A landscape with many valleys, sampled at points; each row gives a point and its height.
From any point a ball rolls to the lowest of the 2 points nearest to it. It stops when none of these is lower. Distance is the straight distance between rows; heights are no part of it.
(1939): [-18   7 -11  -6 -17  36  14  -9  18  16   4 -14  -9  -3  38 -11  -3   2
 -21 -11]  height 45.6
(467): [-23   7 -10 -24  -5  16 -15   2   3  16 -13 -20  14  -7  26 -17   2 -11
  -7  13]  height 12.0
(874): [ -9   2   9 -13 -32  16 -14  18   1  -2   3 -10  13  -4  -2  26  -6  -6
   1  -9]  height 67.9
(154): [ 24 -11  -1  10  18 -16  18 -12 -18 -17  17   5 -11  -6 -19 -12 -11  17
  11   5]  height 14.6
(515): [-29   4  33  19   9 -12 -10  -8   5  -6 -14  -6   2  -1   5  19   6 -11
   7  14]  height 21.9
(2034): [ 10   1 -39  -6   6  -4   4  -5 -26  24 -14  24   7  30  14  20   6  26
 -13 -22]  height 71.9
(1304): [ -4   0  33  29   8  -2  -1  -9  -6 -10  -2  17  -4  -6   0  18   3  -3
  29   0]  height 21.5
(1264): [ 28 -16   4  -7   6  11  -7  21  -5 -19   8  -8   2 -13   0 -27 -10 -20
  16   2]  height 16.7
(1957): [-17 -13  11  25  36  -3  19  -4 -22  -2  34  -8  11  -1 -28   7  12  -3
  14   3]  height 40.6
(1294): [  7 -23   9   4  -5   4   8  26   9  -4   7 -43   5  -9 -17  -9  -6 -15
  -7 -12]  height 44.3
(336): [  2 -10 -11  -4   0   5   5  -1  11  12 -21  -5   9   9  32  -5   9  25
 -20 -14]  height 20.0
(823): [  0   7 -27  13 -15  43  -7   7 -15  38 -15  -1 -10  18  23   4  -5 -22
  -9  13]  height 71.1
(1086): [ 18   3  -4 -18   3 -13   9   4  18  -2  -7  31   1   0 -10  10  19   2
 -17  15]  height 58.2
(1180): [-15  -5  21  33  -3  -8  -8  -9  10   7 -27   3   8  -2   3  26   3   1
 -20  -5]  height 14.2
(269): [ 13 -10  -6  -2   8 -14  15   9   7 -10   6  -2   9 -11 -26  -8  11  -1
   1  11]  height 36.1
(1095): [-24 -10  28  20  35 -15   6  -6   3   8   6  -7 -10  27   7   7   3  16
  -1   5]  height 17.1
(1221): [ 10  -3  -3 -20   6  -1  12   1  29   0  -1  -1  -3  -7  -6 -15   8  -5
 -30  13]  height 34.9
(982): [ 10 -18  26  23  12  -3  -1   7  -2   6  -4 -12   9 -35 -14 -11  -2 -21
  16  13]  height 29.5
(176): [  0 -15 -11  15  -4 -25  -3 -20 -10  -3   0   1 -20   2 -11  -1   5  33
  -8   3]  height 28.5
(729): [  1  15 -26  14 -21  33 -10   6  -7  37 -12  13   2   0  22  12   1 -21
 -10 -12]  height 70.0
(1560): [-17  15 -23   0  -3  24  -6  -1   1  38 -18  -1 -12  27  36  12  -7 -31
  -7 -14]  height 19.3
(1040): [ -7   1  -9  -2 -33  30 -17  15  -5  -2  21 -16   4 -14  -5 -16 -11  -3
   3  -4]  height 39.2
(2008): [-19  -8 -11  25  -7 -29   6 -18  -3 -16   4  -2 -19  16  -7   6   5  30
   5 -10]  height 31.6
(1352): [ 16 -10  10   9   6   7   7  14   3 -27   9   8   2 -15  -1 -15   0  -2
  18   6]  height 17.8
(1670): [-12 -35   1  20  12 -13   9  -6 -24   5  14  -7   7   6 -38  22  14  10
  -4  13]  height 41.6
(318): [-16   0   2  10 -19  13  13 -14   8  -2  -1 -13  12  -4   8  19  -3  28
 -18 -19]  height 42.0
(1515): [  8   2  -3 -18   2   6  -9  20  -4 -10  12 -28  11 -13  -6 -25 -16 -22
   0   1]  height 15.7
(1301): [-17  -2  21  20  17 -13  22 -10   2  -5  18  -3  -5   3 -26  17   5   5
  -4  12]  height 30.5
(1165): [  3 -18  22  23  33 -12   0 -12  -5  19  10  11  -6 -17 -20  -6  20  -6
  41  -7]  height 35.1
(1708): [ 10   2  15  -5  10  -7  13   9  30  -4  -2 -10 -21 -10   5 -24  -4  -1
 -24   6]  height 37.9
(1015): [  8  11   0  19  -9  10 -21   3  -4 -19 -13  20  11 -17  13 -14  -3 -11
   3   9]  height 30.4
(987): [ -6  25  -3  27  -6  -7   9 -13   8 -10  -1  11 -19   0  16   2  -4  20
  -8 -16]  height 10.8
(642): [-15 -13   8  20 -10   4   1  15   5 -23  13  14   4   5 -15  14  25 -17
  36   1]  height 44.0
(1455): [  2   5 -20 -19   3 -16  20 -18   4  -1  20   4 -23  13 -18  -1   0  22
 -26   4]  height 46.0
(1795): [-17 -15  14  10  24  -2   7 -11 -20 -25  -3 -17  25   4   0  14 -13  18
   3  16]  height 45.0
(759): [ -8 -28   7  21  34  -3  -7 -22 -33 -10  15  21 -10  16 -12  -1  16   9
  32  -1]  height 40.1
(1169): [  6   7  -3   1 -25   7 -20   3   1 -17  14  14   3 -26 -20 -12   1 -15
  22   8]  height 15.3
(1379): [-28  13 -10 -25 -28   2 -10   9  10   0   5  -9  -3   5   8   3   4  -4
  16 -11]  height 7.6
(566): [ -9 -10  21   2  35   2  -1  -6  -5 -23   3 -13   5 -17 -11 -13  -6 -40
  31  13]  height 34.5
(1003): [ -7   9 -32  16 -18  27  -3  11   0  23 -14   3  11  -5  28  -5   5   1
  -9 -14]  height 69.1
(1903): [ -5   6  18  23   0 -16   5 -17  -5 -11   4  21  -2 -10 -25  24   3   3
  19  10]  height 17.9
(1898): [ -8  28 -26  -6  -9   1   6   1  -2  27 -14  20   1  15  20  23  15   2
   7 -21]  height 68.1
(1585): [ -3   6 -17 -23  10 -15   3  -3  -7   0 -10   1  18   0  12  -3   8  22
  10   6]  height 74.8
(1377): [ 22 -20  14 -26   1   5   4   9  20  18 -14   0   7  -7 -16  15   6 -17
 -23   2]  height 51.0
(131): [ 14  11 -17   5 -20  17 -19   6 -12   4  -6  21   5 -23  15 -16  10  -5
  14   6]  height 31.2
(1187): [ 20  -8   5   2  -4  -5   4  20  -7  -6  13 -45   8  -9 -19  -4  -6 -39
   6 -19]  height 45.3
(34): [  6   1 -12  -1 -16  11 -37  20   3 -11  -2   7  -2  12   2 -25   3 -14
  -2  17]  height 40.9
(803): [-13  -5  24  36  13  12  -6  -1   4 -24  -6  10 -13   8  25 -10  -1  -9
  17   1]  height 8.9
(1885): [ -6  12 -37  12  -7  -6   4 -18  -5  18 -12   9  -1   4  12  -4  10  27
  -7 -10]  height 72.3
(814): [ -3 -25   9  -1   1  -5  20  10  22   3   2 -38   9 -13 -10  -2  -3   4
 -14 -16]  height 42.4
(1345): [  6   2 -29   6  -2   6   6   8  -9  22 -16  14  16  18  27  11   7  29
   3 -30]  height 69.8
(550): [ -4  10 -12 -30  23 -22  16  -7   6  -2  -4 -16  25 -13 -15  -6  -1  -1
 -14  12]  height 3.2
(1693): [ 27   3   2  -6  -9  -7  26   5   3   6  16   2  -4  -9 -21  11  -6  21
   2 -18]  height 64.2
(1999): [-20 -12  -2  30  -8 -13  13  -5  10 -20   5 -10  -9   1  -4  -7  14  23
   9   0]  height 33.6
(797): [ 10   6  13   3  23  -6  16  -8  -7 -18   5   6  -1  12   3   5 -18  14
 -15  15]  height 31.5
(593): [  8   0  -4  -6  15 -15  -5 -13 -18   0 -23  25  12  22   2  26   1   9
 -27   6]  height 75.1
(1451): [ 26 -15  -2  12   4 -18  20  21   4  -3   6 -26   6 -14 -26  -1  15 -31
   5 -11]  height 46.6
(1654): [ -6  -9   6 -20  -9  12   6 -15  22  11 -17  -9   7   4  19   9   3  12
 -27 -22]  height 12.5
(438): [  6   7   6 -13 -27  17 -28   6 -12  -4  12   5   5  -8  -8   1 -13 -16
  37 -17]  height 67.3
(627): [  4  -9  14 -22  -9 -12  -7   5  20  10 -20   4   3   0 -14  20  11 -14
  -9  -3]  height 47.2
(1845): [ 10   9 -26 -35   9  -7  33 -19   7  19  19   1  -7   6 -13   2   4  16
 -13   0]  height 39.3
(1877): [ 15 -16  -3 -20   7 -18  -2 -26   9  13 -15  21  -6  11 -18  12  14  13
 -29   5]  height 67.7
(932): [ 23   8  -6 -20 -15   0  -2  21   8  17  17  -1 -20  -8 -13 -19  -3 -15
  -1  -7]  height 27.9
(604): [  9  -7  -8   8  19 -12  -3 -12 -19 -26  -4  21  16   6  -2  -7   3  20
   6  15]  height 43.7
(1723): [ 22  -8   7 -27  -1   1  20 -10  12  14  -5   5   8  -2  -9  19  -2   9
 -24  -8]  height 56.5
(1286): [-11 -17  27  13   7   5 -33   9  -6 -11   2  -6  -1  -1  -9  -9   4 -36
  28  19]  height 7.0
(1985): [  5   3 -11  -4   8 -40  16 -18   0  -4  17   1 -26   8 -30   5  -4  14
  -8   3]  height 50.1
(213): [  6   2 -38 -10  -1  -1  -6 -17 -28  20 -20  24  19  10   8  19  10  21
 -15   1]  height 74.5
(2035): [ 27   5  -5 -32   2  12  -4  27 -13  12  16 -14   7  -6  -1 -21 -16 -19
  15  -3]  height 17.0
(1260): [ 24   1   1  11 -23  19 -14  13   8   9  -1  15 -18 -11  10 -16   1   0
 -16  -1]  height 34.0
(545): [-22  12  -7   9 -19  19   9   0   9   6  -4 -11  -1  -6  31  -3  -8  19
 -18 -18]  height 44.1
(1248): [-12  -9   2 -16  31 -26   8 -11   2 -10 -14 -11  20   8 -12   3  -1   5
 -20  20]  height 14.4
(1812): [  2  12  16  -6 -16  11 -17   7  -4  -7  24 -23  -9  -1 -19 -10 -32 -13
   5 -10]  height 46.1
(1590): [ -8   8 -47  24 -10  10  10  -4  -1  31 -20  19   9  -2  17  -5  14  12
  -9 -17]  height 70.5
(302): [ 15   5 -19   2  -7  -5   2 -17  -4 -11   2  26   0 -11  -1 -12   8  21
  26   1]  height 21.8
(1484): [ -5   5  -6  11 -30   2  -3   4   3 -18   0  16   6 -23  -4   2  14   5
  14   4]  height 14.0
(652): [  7 -11  10  15 -16  11  18  16  20 -14  20  -5 -14 -14  -8  -6  -3   3
  -4  -3]  height 38.0
(1707): [  1 -23  -8  22  21  -8  -3 -15 -35 -34  13  13  -6  14  -2  -7  -2  13
   8  22]  height 42.5
(1562): [ 29  -7   3 -11   5  -7  32  -5  12   8  18   1  -4   0 -26  18   0  13
 -22 -13]  height 61.3
(281): [-22  18 -23  -9   1  22 -11   5   2  23 -22 -12  -2   0  43 -18  -1 -12
 -11   8]  height 14.1
(1453): [ -9   3   2   0 -24  24 -19  12   8  -1  -4   0   7   4  17  12  -6 -12
 -21 -11]  height 68.3
(521): [ -2 -18  15  -9 -19 -12 -19  24   9   4  -4 -21   2  -2 -19   9   4 -14
   8  -8]  height 44.8
(322): [  3  16  -1 -31   5 -28  10  11  14  -5   5 -19  -5  -4  -5  -9  -6 -24
  24 -15]  height 32.3
(1901): [-12 -35  18  16   4   5   3  33  13  -3  12  -9   2  16  -7   1  21 -10
  14   0]  height 42.7
(949): [ -8  17 -15  19 -19  20 -14  16  -3   0  -7   9   9  -1  25  -7  -7  -6
 -11 -17]  height 68.7
(802): [ 16 -17   4   0  -5  -6   2 -15  20   5 -22  25  -2   5  -9  15  20   1
 -30   6]  height 62.7
(1547): [  6 -12 -16  -7   6  -6  13 -15 -27 -13  17   0 -16   9   5  -2 -19  29
 -34   6]  height 22.2
(1162): [  1 -26 -11 -16   4 -19   9  -8  14   4 -12 -11  11  -4 -22   0  14  17
 -16  -2]  height 22.5
(1844): [ 10 -22   4 -16  14 -12  24  11  26  -4   5  -1  -5  17 -18  10  12 -10
 -18  -2]  height 51.6
(1892): [ -3  32  -6 -25 -13   3  14  -3  11  12   7  14 -18   3  11  10   1   0
  -7  -3]  height 22.3
(144): [  8  22 -10 -20  11  10   5  -3 -13  24 -16  16  16  -2  23   6   5   7
  -6   9]  height 57.8
(1817): [ -5  11  15  16  -1   6  -6 -14  13   5 -27  12   5  -5  14  14  -9  -8
 -38  -6]  height 5.7
(234): [-22   0  18  33  25  -7   8  -4   4 -13  -9  -1  -4  28  24  12  -1   6
  -6   2]  height 12.8
(754): [ -7 -16   7  14  29 -16  21  -6  -7   6  19  -5   3   1 -39  16  17  -5
  -2   9]  height 36.4
(973): [ -7  21  -8  10  15  -8  -8  -8   1  -6 -33  17  16  -2  24  -7  -4   3
 -19   3]  height 27.3
(108): [-21  -3  31   7  20  -9   8   4  11   1   8 -11  -4   2  -6  14   0 -12
   6   7]  height 25.3
(1840): [-17  43 -26  16  12  -7   6 -17 -13  17 -14  21  21   5  23   9 -20   0
  -5 -16]  height 32.5
(1297): [-11   4   5  33   7  -5   3   3   4 -27 -12   6  -3  15  29  -6  -3   7
   5  -7]  height 10.2
(1158): [-19 -11  20   5  27 -34   0 -10  -9  -3  -7 -15  -5  27   2  18  -3  19
   3   1]  height 21.2
(675): [ 14   1   8   0 -16  -3   1  -9   6   9 -12  16   8 -25 -13  18   6   4
  -8   3]  height 20.4
(1254): [ -3  -4  30  11  31   3 -11  -9  -4 -23 -13   3   4 -15   4 -12 -11 -24
  25  22]  height 33.4
(350): [-17  -2 -12   1  19 -20  -6 -13 -11 -17 -20  -3  13  23  20   0  -9  23
 -21   9]  height 26.6
(379): [  3   2 -11 -34  -2  14  32  -9  19  26  14  -7   4  -7  -4   2   7  -1
 -14  -4]  height 29.0
(782): [  7  10  -6 -20 -20   1  18  12   5   7  22 -20  -4 -24  -4 -12  -8   1
  19 -21]  height 11.7
(2012): [ 12 -17   9   2   8 -13  17  29  13   1   6 -10 -12   4 -25   3  16 -30
  -6  -4]  height 48.5
(770): [  3  20  -6 -34  -5   3 -32  10  -5  17   6  -8 -15  19   2 -17 -12 -13
  21   1]  height 30.6
(1324): [-20  -9  15  23   9  -1   7   7   0 -23  15  11  -3  10  -9   7  19  -6
  19  14]  height 43.4
(1193): [  0  15 -10  -2   5  -5   2  -9  -7  -3 -11  10   8   3  24  -9  -4  24
  13 -12]  height 74.1
(1578): [ -7  23 -20  -4   3  25  29 -10  -3  31  -5   2 -15   9  27  17   1  -2
   0  10]  height 51.5
(1039): [-18 -11   3   7  29 -21  -2 -23 -11 -12 -19  -3   7  16  -2   9  -2  13
 -29  24]  height 22.7
(205): [ -6 -17   9  -3   4  -8 -17  14  -7 -16   3 -10  15  -8 -23  -2   6 -41
  32  11]  height 5.6
(870): [-10  17 -23   7 -27   6   7   3   5  -3  -3   8   6 -10  14   0  11  16
   8  -7]  height 11.9
(1156): [-16  13  -4 -30   4 -23  18   8  25 -10   5 -19  -1   7  -4   0   3   1
   5 -14]  height 33.9
(813): [ 17  11   1   2  -6  13   7   3  10   6   0   4 -14 -17  18 -25  -7  13
 -10   2]  height 32.4
(1718): [ 11  20   1 -14 -17  17   9   3 -15  15  10   7  -1 -12  11  13  -9   9
  27 -12]  height 66.5
(1416): [  5  19  -2 -25 -25  29  -1   8   1  19  26  -2 -14 -11 -14   5 -14 -17
 -17   5]  height 47.8
(1559): [-16 -30  -7  15   0 -12  -1  -6 -27 -14   2   1  13  19 -22  28  11  21
  -5  11]  height 44.6
(117): [-10 -32  20   7 -15  -1  -9  23  18  -1  -7 -18  -6  13  -5  14  12  -5
   7  -9]  height 43.8
(1758): [  0  16  -5 -37  -2 -16 -21   8   4  -2   6 -16 -12   3   5 -24 -12 -20
  35 -10]  height 31.1
(765): [ 25   6   8  -2 -12  10  16   5  -6  -3  18  16  -2 -17   0   3  -6  17
  16 -16]  height 65.6
(1051): [ -9 -34   3  23  30 -10 -11 -11 -43  -4  24  11 -10  13 -10  -3   7   9
   6  17]  height 41.4
(1367): [ 12  -6   7  -7  19 -14  11 -20 -21  -2   6  -8 -10  10  -9   4 -20  27
 -25  10]  height 27.4
(1269): [  0  15 -36   8   4 -15  -4 -18 -21  -2 -11  20  10   9  19 -10   2  28
  10  -3]  height 73.5
(1325): [ -2   5  19  10   3  17 -16   3  -6 -28  -7  11  11  -8  18  -1 -15 -17
   5   9]  height 31.0
(250): [  5   4   2 -21  15 -16  21   1  14 -12   7  19  -4  18 -17  13   9  -1
 -19   7]  height 55.1
(306): [  0   3  31  16  22  -2 -10  -4  -6 -18 -22  10  20  -6  15   7  -7  -9
  11  12]  height 32.2
(1724): [ -7  -4   1 -29 -12  19  21  -1  21   9   8 -14   3   3   8  13  -1  10
 -21 -17]  height 19.8
(105): [ 13  14   4 -22  -2  -1  13  15  15   3  16   5 -10  -2   2  -4  -4   0
   1  -7]  height 25.9
(1251): [ -7 -12  25  25  -7   2   7  -4   0  -7  -7 -12   5 -15   1   4  -7  18
  12  -6]  height 41.5
(1977): [ -8 -18   5  23   1  -4  24   5  22 -12  15  -9 -13  -2 -12  -2  12  16
  -9   1]  height 35.8
(239): [  8   2  42  23   5 -12 -12  -9   3   5 -11   6 -16 -14   2   6  -8   0
  27  -2]  height 23.7
(849): [ -5  16 -15 -14  -6  19 -26   7   0  40 -13 -10 -23  34  27   2   1 -20
  -9   0]  height 22.6
(1235): [-24 -19  20  21  24   4  14   2  -6 -13  25  -2  17   2 -13   5  17  -8
  27   2]  height 42.3
(875): [ -7  17   9   4   1   6  12 -21  12   1  -9   2   1  -3  13   9 -17   9
 -38   3]  height 13.8
(1386): [ 11   9   7  31  10  -3  16 -13  -3 -22   9  17 -24  12  13  -4 -13  20
   3  -9]  height 7.8
(1918): [ 29   7   1 -24   4  14 -31  15 -22   6  15 -16   9  16 -13 -20 -25 -19
  15  -7]  height 18.4
(1234): [  8 -19  -7 -22   0   8   6  34  18 -10   9 -25  -1   6   6 -23  -1  -8
  -3  -6]  height 41.3
(2020): [ 10   9 -22 -37  -7  10 -16  14  -6  40   8  -6 -19  18  -2 -11   4 -19
  13  14]  height 28.8
(572): [  4  20  10 -12 -20  13 -20   5   0   9  22 -15 -12   3 -30   1 -25 -20
 -18   2]  height 46.7
(861): [-14  26 -11 -15 -24  10   1 -17  20  25  -3  18 -16  -3   7  19  11 -11
 -12  -7]  height 15.9
(535): [  0  26 -16 -21 -10  -4  13  -7  -6  25  -7  15   6   0   2  25  13  16
  10  -8]  height 66.4
(856): [ -8  11 -20 -31 -10  15 -13   5   6  40  -7 -10 -27  24  14  -3  13 -21
   5  13]  height 25.6
(881): [  2  -1   4  15  11   7  10 -24   4  -6  -9   8   2  -3  -4   3  -7  18
 -42  17]  height 22.0
(1940): [ 15  -2  16   0  23 -16   8   5  20 -10   2  -7 -14   0  16 -31  -9   6
   3   4]  height 39.4
(518): [ -2  31 -21  18  21 -23  -9 -20 -14   2 -23  22  11   4  21   2 -18  10
 -10 -10]  height 29.8
(1836): [ 12  13  16   6  -4 -15   3 -17  -9  -3  -3  17   7 -22 -14  18  -5  18
  16   1]  height 12.4
(392): [ -8 -11  12  10 -14   5  12  -4  15  -1  -3 -22   6 -19 -10   6   1  24
  -9 -11]  height 39.5
(1357): [  3   5 -17 -28   9 -15  -1 -11 -14   4 -16  14  21  18   4  17   6  17
 -14   9]  height 76.3
(1926): [-15 -13  27  26   6  14 -29  14  -2 -15  -4   0  -2  12  15  -9   3 -23
   9  16]  height 7.9
(1463): [ -6   8  12  -9   6   2   0   3  16 -12  -8   4   2  -6   2 -10   0 -14
 -27  29]  height 31.3
(1790): [-16   0  16  21   3  -9  -9   5  11  -6  18  -8 -20 -10 -22 -11   9 -36
  24  12]  height 16.9
(2053): [  3 -22  -6   8   7 -10  15 -10  10  -1  -3  -4  10 -10 -29  -2  16  11
 -23  20]  height 30.9
(446): [ 16   2 -17  21  -8 -23  -4 -24 -13 -10  -2  23 -15  -7  -4  -6   1  29
   5   0]  height 24.9
(1106): [ -9  -4  -6 -15  13 -12  11  12   5 -24  -1 -19  32 -21 -11 -13   3 -20
   7  16]  height 37.1
(880): [  6  -8  -9  10  -2   1   3  -5  -7 -14 -13  14  20   1   1  11   9  23
 -11   7]  height 45.8
(946): [  5   1 -25 -10 -25  27 -38  13  -6   9   2   3   4  19  -9 -16   7  -7
 -11  11]  height 40.4
(262): [  8  -6   2 -25  17 -11  14  21  16  -7   3 -17  -1   7  12 -27  -8   6
   2  -4]  height 40.3
(484): [-23  27 -23  -2  11  16   1   7   3  20 -23   3   5  14  47  -2  -4 -18
 -11  -9]  height 16.1
(2090): [-11  15  -8 -18   2  30  22  -8   3  30  -1  -7 -15   4  39   1  -5   1
 -17  -4]  height 48.0
(500): [  4   2   9  13 -25  12 -16  24  -1 -25   2  19   1  13   4  22   2 -17
   5   1]  height 45.2
(994): [ -9  14 -16 -22 -26   0  -6   9   5  20  13 -15 -13  -9   2 -10   2  -6
  25 -16]  height 9.4
(1658): [  6  -3   2  15 -37  21  -7  18   7 -11  27  -8 -12 -16 -11 -20  -6  -6
   5  -5]  height 38.9
(811): [ -6  17  -2   0   0   2 -17   3   6  -6 -24  12   9 -14  16  -5   3  -9
 -17  16]  height 29.2
(695): [  5   1  11   3 -19  18 -38   2  -9 -19   9  -8 -11  27   3 -10 -22  -8
  24 -20]  height 45.7
(2110): [ -1  -2 -23 -13 -23  31 -21  13  -9  19  11 -15   1   0   3 -23   3  -1
   7  11]  height 39.8
(429): [-14  -4  27  11 -12  -6 -18  -1  10  -1 -22  -6   6  -9   2  23   0  -3
   0  -4]  height 18.8
(836): [  4 -29   4  -3  -4   2   0  37  17 -17  12 -14  -3  18  -6 -15  12 -10
   4   0]  height 41.9
(793): [  8 -20  43  13  18 -16 -13  -5   4   6 -10  -5 -15 -15  -2  -6   1 -10
  42 -10]  height 25.8
(1789): [-16   0   9   1  19 -10  12  -3   0 -30   8 -15  19 -11 -15  -2  -5 -20
  27   7]  height 35.7
(991): [ -7  -2   7  -3  -4 -10 -28   4  -6 -14   8 -31   9  -8 -32 -10  -8 -42
  28  -4]  height 6.9
(451): [ -4  16  11   0 -28  16 -28   3  -1   0  17 -17 -22  14  -3 -12 -25   1
   5 -13]  height 45.9
(1151): [ 21   4   1   6   6   1  13 -13   1   5   1   7  -5 -18   0 -17  -6  24
 -29  15]  height 28.9
(95): [  5  21  15 -11 -23  24 -19   3 -19   6   4   9   6 -10  15  12 -17  -4
  28 -18]  height 67.0
(122): [ 20  -9 -17  -1   5  -4  12 -16 -29 -20  24   9  -8   1 -10  -7 -13  30
  -5   6]  height 18.1
(1429): [ -1  25 -15 -21   4  12  12  -4   0  38 -13  20  -4   5  23  16   7 -11
   1  16]  height 55.0
(646): [ 12 -14  24   4  12 -18 -12   5   1   6  -9 -19  -6 -25 -12 -21  -7 -18
  27  -4]  height 27.6
(620): [  7   0  -6 -30 -11   5  15 -18  -2  29  -5  10  10   3   0  32   9  21
 -14 -13]  height 62.3
(2046): [  3 -18  -9 -20   8 -19  -4 -29 -14   5 -12  18  -6  24  -9  27  -3  13
 -37   2]  height 72.4
(698): [ -4   5 -19   2  11  -1  -9   1   7   8 -35   6  22  11  34  -2   0  14
 -25 -13]  height 24.3
(1143): [-23  27 -13 -11 -27   8 -14   1   6  16  -6   1  -8   4  20  12   1 -13
   2 -10]  height 9.7
(2031): [  4 -12  21  -1 -25  15 -21  16 -15  -9   6  -4  10  -7 -12  13 -11 -15
  20  -8]  height 67.5
(1725): [ 14  11   2 -23   0  21 -31  15 -13   9   9 -12  11  14 -14 -19 -23 -14
  -9  13]  height 19.2
(1149): [ 28  -8   1  16   2   0   2  -7   1 -21   3  20 -12 -15  -6 -18   4  16
  31  -4]  height 19.5
(1184): [ -9   0   3   7 -20  -1 -18   3   9 -20  20  -5 -11 -14 -29 -18   4 -26
  23   7]  height 16.0
(2002): [ -4   2   3   6 -12  -4 -23  12  13 -22   1   3 -17   7  10 -26   1 -16
   6   8]  height 41.2
(333): [ 12  19 -13   3 -24   7 -11   5   5  22  -3  27 -13 -19   9  -8  14  -2
  -3   9]  height 33.0
(258): [ -8 -26  12  19  42 -10   3 -25 -26   7  17  13  -6  -3 -25   0  15   5
  43 -14]  height 38.1
(872): [-13  -7   5   8 -17   0 -11  21  12 -21  -4  13   4  13  -9  15  21 -17
   5   5]  height 44.7
(413): [ -8 -12   1   3  20 -26  -5 -16 -22 -22 -12  -7   7  27  13   7 -14  23
   7   0]  height 24.2
(577): [ -4   8  -6 -22  -6   8  -8   6  -2  10  -3 -15  12 -25   7 -23  -8 -10
   5   9]  height 14.3
(1649): [ 10   6  24   3  32  -3   5  -6  -9 -19 -10   6  12  -4  16  -1 -15   3
  -4  24]  height 33.8
(1273): [ 15  -7  10  17  20 -15   1 -26 -22 -15   7  13 -24   6   2 -12 -15  25
  11   0]  height 11.0
(1331): [ 13   3   9   4 -20  22 -22  21  -5 -16   6  12 -10  17   9  -1 -13 -10
  10  -9]  height 45.5
(512): [-11 -23 -16  24  -1  -9  -5  -4 -18 -26  -9  11  25  20   0  15  14  21
  -2   2]  height 46.2
(940): [-18   9 -18 -12 -14   4   4  11  20  -8   6   3  -2   5  20  -2  10   5
   0  -8]  height 9.5
(845): [ 19   0  -6 -15   0  -8  21   9   7   6   4 -15   9 -26 -17  -6  -1 -10
  -6  -5]  height 33.3
(968): [  8 -21  23  28  27 -16   6   3   1  16   5  -7  -3 -22 -20 -14  19 -17
  17   6]  height 32.1
(1332): [ -4  16  -7 -12 -29  44  -6   6  -8  28  19 -11 -16   5   3  -1 -11  -7
 -13   4]  height 49.1
(411): [-10 -10 -17 -13  10 -21  15 -15   6  -5  -7 -28  17 -14 -18 -14  -1  22
 -13  10]  height 13.1
(1623): [ -1  15  -1 -11 -19   1   5 -21  17  13  -7  15   0 -13  -7  27   8  -2
 -23  -5]  height 25.1
(1389): [ 35  11 -17 -15  -5  -6   6  17   1  14   9 -19  -1 -24 -21 -21   0 -30
  -4  -6]  height 30.1
(235): [ -4 -12  22  22   8  -2   5 -15 -21 -15  -9 -12  23  -6  11  10 -15  30
   3  -4]  height 43.3

Where does a ball stop that starts at each point below?
(880) -> (1836)
(1269) -> (1723)
(1416) -> (1817)
(322) -> (467)
(1795) -> (205)
(593) -> (392)
(521) -> (1654)
(729) -> (1723)
(512) -> (1817)

Call two points neighbours if one is among the 2 nearest of the other. Go from one point of each pair to the other, from neighbour to neighbour, staying as low as possible. Name the highest point that can't be avoided.
(205) and (1379) -> (1184)
(1379) and (1015) -> (1649)
(392) and (1817) -> (1795)
